A landscape with many valleys, sampled at points; each row gives a point and its height.
A ball rolls from a point to the lowest of its 2 nearest points, and stops where none of them is lower. Distance is the straight distance between rows; heights are no part of it.
tibik: -26  12  -32  42  9  -38  17  1  33  8  22  26  -9  42  21  18  -31  -29  3  14  h=4.32
nulak: -24  -5  31  21  -14  -25  15  -13  0  3  -12  -33  -22  -13  35  17  -14  6  -23  -8  h=2.91
pog: 19  -17  13  -14  -24  39  28  -37  -19  -16  32  -9  -39  -3  -6  5  10  -26  4  6  h=3.22
kom: 34  0  11  19  44  -13  25  51  -24  26  -6  -27  -7  4  4  -27  27  61  13  -4  h=3.93
Zadal: -8  -5  -16  29  6  -21  -44  22  38  4  12  -1  24  32  13  -17  -35  19  8  -18  h=4.92
godoz: 10  -17  -8  16  -20  -11  26  19  10  -14  -25  5  10  17  -6  16  -3  -38  22  -40  h=3.01
zuvi: -7  -8  5  -2  4  14  11  -20  -16  -37  25  6  -25  27  -12  -10  3  -41  -6  1  h=3.47
parad: 3  -28  14  -6  -23  -17  2  -21  14  24  3  -8  5  -9  38  8  3  9  -21  7  h=3.00
tekup: -56  10  -2  -14  -30  26  -41  -7  -17  -40  -12  -3  13  -21  -31  -5  13  -14  -44  16  h=7.23
Fugo: 59  -16  3  -14  23  25  1  35  36  18  10  11  -7  6  5  13  7  13  41  14  h=6.11
Taves: -10  -3  -12  2  11  22  36  -19  -26  -32  16  -35  -23  8  18  -20  11  13  -33  8  h=7.59
Zez: -7  -5  -3  -12  3  -30  35  37  -11  -1  30  26  -8  4  14  -19  10  39  -8  -35  h=7.50
mafus: -16  4  10  -4  -1  -19  -11  19  16  17  37  -26  -20  -21  32  19  17  25  -26  -14  h=7.42
Balu: -10  6  35  3  -29  -44  -4  -22  12  11  -4  24  -1  -23  -8  -17  -22  -27  9  -43  h=2.34
Nalo: -55  -5  5  -18  19  -20  -6  7  -3  -7  -15  15  -8  -2  5  28  21  -38  20  7  h=2.61
mut: -28  23  2  -4  5  -18  -12  0  9  -36  -18  10  -16  -26  -4  26  -11  13  -40  -7  h=7.31
Menum: -26  14  0  -15  -23  2  -25  -1  -1  -20  -10  -10  -6  -32  -26  22  22  -20  -40  -12  h=7.26
remo: 16  -5  -27  -45  -9  17  22  -20  -30  11  -45  -6  -12  -21  -7  -36  41  33  5  0  h=5.27
zasu: 15  -5  -25  -7  13  -24  12  17  13  32  3  26  30  55  -1  12  7  -2  -12  40  h=3.79
Kude: 18  -4  -36  -10  12  -8  -11  -5  54  -7  11  16  -27  -5  -5  11  19  -11  25  1  h=4.22
fom: -3  27  9  15  3  -3  -53  -11  40  -36  -18  -18  -6  11  -14  25  -14  -30  -21  1  h=1.85
lalu: -8  2  5  -2  -14  4  -5  -42  24  6  12  14  -17  -16  1  21  5  -28  -6  26  h=2.37
zota: 6  -24  -20  19  4  -12  -35  15  24  16  -15  2  63  21  10  -19  -27  -2  -3  -19  h=4.84
teg: 36  11  -9  16  31  -23  37  59  -17  6  3  -38  -6  36  -12  -2  34  37  -1  -11  h=3.60
Dupo: 25  9  3  -3  -33  8  2  -10  16  -3  -25  31  31  1  -2  26  -33  -11  -24  13  h=6.68
laniv: 14  -1  -10  -15  -26  4  27  -4  -50  4  -38  14  10  5  -19  -6  13  -7  13  -12  h=7.12
Pem: 61  -12  46  -34  -43  41  15  32  -7  18  20  4  -8  12  -18  -34  5  40  26  -16  h=4.83
Raf: 4  10  -3  -4  -18  27  19  -6  -62  16  -28  -5  -12  -12  -46  -11  13  -28  17  10  h=7.07
raza: -24  39  5  31  24  -8  -46  -43  32  -30  -44  -1  7  8  -13  8  -6  -33  -6  15  h=2.43
Nored: -14  -10  -9  -3  -1  -2  -4  28  -31  2  -22  -22  18  -11  -5  -2  14  28  -30  -17  h=2.78
Duvur: -61  18  39  19  -17  -36  -25  -38  41  -2  -22  16  -3  0  19  9  -47  -29  -15  -4  h=1.48
vikip: 73  0  -2  -25  25  49  36  4  -19  -5  -15  -10  5  44  -14  -17  49  15  34  16  h=5.61
dodi: 4  8  -14  2  -2  0  23  -46  -25  -25  -53  -22  -8  -16  4  -13  16  3  -7  -13  h=2.44
kez: 17  4  13  -16  -35  -9  -16  -28  28  -22  -33  13  -2  2  -3  -24  -18  2  -17  -35  h=1.58
zemal: 56  6  -16  12  -5  -15  -18  43  49  29  12  7  9  19  -1  28  -9  8  15  -27  h=4.53
kunes: 75  -11  3  -24  24  20  21  18  7  29  -23  7  1  25  -3  1  30  30  48  2  h=5.85
Kose: -15  -9  16  11  -27  -13  36  -19  -30  -16  -46  -16  -19  -21  21  5  -18  1  -20  -24  h=2.68
til: 38  -17  23  -3  8  25  28  55  -18  30  14  -30  12  -6  -15  -29  24  52  22  8  h=4.20
vitur: 48  1  -14  -17  7  37  42  -5  -11  -21  -19  -25  -23  13  -3  -9  34  27  38  -11  h=5.47
pud: 35  -9  -3  22  -1  -2  12  51  49  29  19  -17  -10  20  14  34  16  10  14  -6  h=4.01
vob: 16  -5  -13  -46  -6  36  2  -13  -39  -8  -4  6  -19  -15  -13  -16  7  24  -1  16  h=5.18
mudum: -20  6  17  -17  13  18  -39  16  -37  11  23  -10  19  -16  -1  -24  2  24  -16  12  h=6.81
lar: -27  21  -4  -29  -13  28  -38  -44  -23  -25  -26  -7  -21  -47  -11  -14  3  15  -32  20  h=6.95
Vili: 7  5  -11  -33  -33  21  3  -60  -12  -34  -36  -20  -18  -4  -19  -26  5  4  -24  -14  h=2.23
liko: 23  1  -18  9  2  -6  51  -24  -44  -15  9  -27  -5  33  -3  -22  31  17  -28  17  h=7.57
lazi: -3  1  -21  -22  -15  -9  48  22  -35  -10  10  6  -4  -7  -15  -25  26  32  -18  -24  h=7.53
Tegol: -35  -12  18  11  12  6  -4  13  -17  18  2  -10  13  -5  34  13  -28  20  -7  20  h=0.98
Dib: -29  12  -11  26  17  -17  28  -12  35  -17  7  27  -9  -4  6  25  -37  -29  3  4  h=4.46
fiva: -53  -8  20  33  -24  -42  5  -8  53  -7  -20  19  11  4  31  -1  -39  -26  -3  -28  h=1.79
Nilig: 6  -9  30  11  -1  0  -16  -11  -8  34  44  -33  6  -5  -1  6  10  -19  -16  23  h=2.21
sutep: -25  -10  14  13  20  0  40  30  -11  5  55  -4  -13  5  25  24  28  2  -3  27  h=2.95
sogon: 63  -15  14  0  -5  32  15  22  24  35  23  21  15  5  -7  9  -33  3  37  1  h=6.35
vodu: 37  20  -10  10  15  10  -9  12  41  -9  11  16  -8  -9  -14  18  -2  -28  42  -6  h=3.88
lavon: 12  -19  0  -4  -27  29  -20  -23  3  -8  -3  3  38  -12  3  8  -36  15  -48  21  h=6.76
susop: 13  -5  0  21  1  -37  -19  55  51  40  49  0  -35  17  7  22  1  3  34  -5  h=3.43
zage: 67  -21  28  -9  -7  15  7  38  14  20  37  -11  1  -6  0  -25  0  35  18  -10  h=4.52
tepes: -15  -7  28  -33  -15  -3  -21  -33  18  2  18  11  -15  -14  33  14  -9  0  -16  10  h=2.70
runir: -26  28  28  32  -4  -24  -51  -8  26  3  0  -15  19  13  3  21  -29  -21  -22  5  h=0.99
vup: 19  11  -27  30  -2  -38  -15  18  68  35  18  6  -35  33  10  11  -15  8  38  -3  h=2.94
luv: -54  14  -4  4  36  -28  -4  -1  0  18  -7  0  22  -41  16  -13  8  14  4  -21  h=2.04
rubut: -18  18  -21  2  28  -9  -8  7  2  4  -2  17  34  -9  16  13  -22  24  -7  15  h=1.40
femik: 34  -4  -31  -21  -6  20  30  -12  -20  4  -26  -20  -3  0  -19  -22  63  2  14  -16  h=5.36
Liba: -2  -11  6  15  -32  -30  30  -6  0  -3  -1  13  2  -10  -21  -7  0  -10  -7  -36  h=2.65
nopid: -22  4  -5  1  33  -7  5  8  -33  -48  9  21  -18  36  -5  8  -1  -36  10  11  h=3.53
vun: 36  -6  -26  -20  22  -4  15  -8  20  7  10  29  15  31  -7  -9  15  10  16  20  h=3.36
rof: 35  -6  -29  8  1  -13  -26  29  38  -8  24  -1  5  31  -2  4  -27  11  -4  -13  h=4.85
purol: 10  1  3  6  20  -18  5  44  -17  -1  -4  -17  -2  16  12  9  10  11  -10  -23  h=3.13
kelat: -26  -2  20  13  -15  -40  -17  -1  25  -12  -12  21  -1  -6  11  -15  -50  -1  13  -44  h=2.05
daliz: -16  6  -7  7  22  -28  11  -6  -7  31  3  5  27  -33  -11  -7  13  13  -7  21  h=1.77
fil: -17  40  -27  -19  -15  28  -13  -21  -40  -14  -31  -2  -9  -27  -38  -27  15  6  -30  3  h=6.97
davu: -68  18  52  9  -4  -16  -26  -7  17  -10  12  13  -7  15  39  24  -48  -18  3  13  h=1.04
mafa: -71  11  6  3  7  -16  -1  0  -16  1  -35  5  5  -40  -10  8  20  -21  1  -13  h=2.29
Rupi: -52  -8  27  7  -4  -7  -3  3  0  10  2  -8  6  25  66  41  -41  -6  -16  27  h=0.37
tafi: -3  -5  -25  -12  -29  61  -7  -33  -28  5  -53  -39  -8  -52  -5  -7  9  16  -10  19  h=6.90
gome: 26  25  -23  -27  9  -8  5  -11  1  0  -28  31  -1  8  -8  3  12  -2  0  4  h=2.88
vegin: 24  16  9  -17  -23  14  -8  -48  -6  -51  -58  0  7  12  3  -34  -21  4  -5  -27  h=1.97
Ror: -11  -15  -3  16  13  -3  -7  -23  25  -20  13  0  -3  33  28  6  -24  -23  -3  31  h=1.17
Zefuf: -9  7  18  0  -4  37  -38  -10  -25  -5  19  -12  36  -1  10  -23  -31  24  -34  22  h=6.79
zit: 7  2  -6  -25  -4  38  -46  -41  -15  -1  -31  -31  2  -31  -4  -12  7  25  -9  26  h=6.92
Gon: -2  -13  -47  4  -2  -43  21  -5  40  20  24  44  16  41  -2  0  -17  -13  8  23  h=4.13
zukop: -28  -18  -12  16  49  -6  24  44  -1  2  42  6  -8  3  6  16  35  -8  33  15  h=3.16
Baf: -29  31  -1  8  50  -39  -6  -5  -25  -21  9  10  -2  29  -9  -5  -11  -19  2  8  h=3.30
kepez: -33  -10  -11  25  45  -23  17  9  -6  1  10  4  -7  -8  10  8  27  -28  24  -13  h=2.93
bim: 23  -9  -2  20  -14  43  -4  37  -5  13  7  -9  33  -33  -19  9  -7  10  2  5  h=4.56
robu: 18  18  -2  15  -7  -47  -16  27  52  16  10  10  -39  47  -17  19  -4  -35  30  -15  h=2.15
monak: -26  -16  -5  -10  19  18  4  -21  -47  -32  1  -21  9  -1  28  -18  -7  17  -6  18  h=7.61
Zum: -17  25  8  -7  3  -38  -26  13  16  9  -3  4  -9  -30  10  28  -8  8  -9  -18  h=7.36
guvez: 19  -24  9  18  23  53  0  54  -20  14  15  -19  21  -1  -2  -19  4  36  7  15  h=4.38
kurok: -60  31  8  20  33  -48  -29  -12  2  1  3  -8  1  13  11  -3  4  -21  12  -5  h=3.06
Gora: -30  -3  -8  -26  -33  27  -17  -5  -41  -30  3  23  -5  1  -44  9  11  -37  -21  11  h=7.21
vuv: -1  -43  -13  10  1  3  24  -25  23  -26  21  6  9  3  23  -17  -17  -8  -8  -4  h=0.73
tenuk: 18  -19  -19  11  0  9  -22  10  17  20  5  -5  57  -24  -15  -5  -15  14  -14  3  h=4.71
mib: -2  15  -6  -8  4  -46  14  -1  -8  28  -27  26  12  3  -17  -2  10  -6  2  12  h=2.28
tole: 27  4  6  -2  -16  -33  8  22  14  -8  1  20  -18  49  -15  3  -7  -33  25  -30  h=3.02
lafa: -15  16  29  35  17  -12  -36  -18  18  30  23  -36  13  -10  6  16  -14  -11  2  16  h=1.67
nizi: 27  -9  1  -5  -2  10  -10  11  1  3  16  12  -7  -18  -32  13  29  -32  38  -23  h=3.37
Zuru: -4  -22  8  -11  17  70  -11  -19  -47  -19  1  -15  -6  -9  12  -8  -12  4  9  27  h=7.62
Vupup: 33  -19  -8  2  -23  -10  -1  -28  42  -27  15  -1  2  6  4  -21  -22  -4  -4  -23  h=1.10
Vimu: -14  -18  -24  -36  -14  21  13  5  -50  -21  -11  32  -5  7  -14  5  15  -33  3  4  h=7.18
gote: -9  -3  3  -4  4  40  -4  11  -46  33  3  9  21  -37  3  -19  2  35  5  17  h=6.84
firen: 4  -5  -20  6  -12  0  52  -8  -32  8  19  1  3  -7  -19  -9  30  16  -17  14  h=7.55
Zofe: 54  -14  9  -5  -38  14  18  -8  19  13  5  24  11  3  4  29  -18  -12  9  1  h=6.55
gisod: -22  9  1  41  6  12  15  -21  -10  -31  -5  5  10  1  -14  12  -27  -26  -8  4  h=4.59
firip: -12  29  -13  6  5  25  -14  -4  -43  -4  -35  -24  2  -37  -44  -15  16  -6  7  -7  h=7.01
Fefeb: -24  -8  8  -6  -3  34  -3  -8  -46  13  -32  -29  0  -49  9  -7  1  20  8  10  h=6.87
Vodes: -10  -7  10  7  2  -35  10  34  17  19  54  4  -11  0  40  0  -13  35  -25  -23  h=7.46
fubus: -3  -9  32  5  6  -2  9  22  -29  22  52  0  -13  -7  1  -2  9  -2  6  -1  h=2.66
nafis: 4  -8  -1  -13  15  21  -29  -28  34  -1  23  13  -18  23  12  10  -7  -42  15  30  h=1.80
Fet: 36  -7  -4  -13  -21  21  17  -24  12  7  20  -6  -20  -19  -23  10  29  -6  7  -4  h=2.85
Lozes: 36  -7  22  -40  -10  39  -5  18  -22  -3  14  17  -12  -8  -4  -25  6  26  31  -7  h=5.05
Pidu: -61  27  -3  13  37  -20  -52  -24  14  6  -37  -10  18  -10  -9  -6  17  -31  -7  13  h=2.80

Call two points neighbours if one is among the 2 nearest of the other. Go from one point of each pair to the other, from neighbour to neighbour, staying as low as possible. Name the highest point that can't be avoided.
Rupi, runir | zukop
robu, Fet | nopid
robu, Rupi | tole
Fet, Nored | Zadal

For each start below, name the point where the ball stops.
nopid | runir
Dib | daliz
nulak | vuv
godoz | Rupi
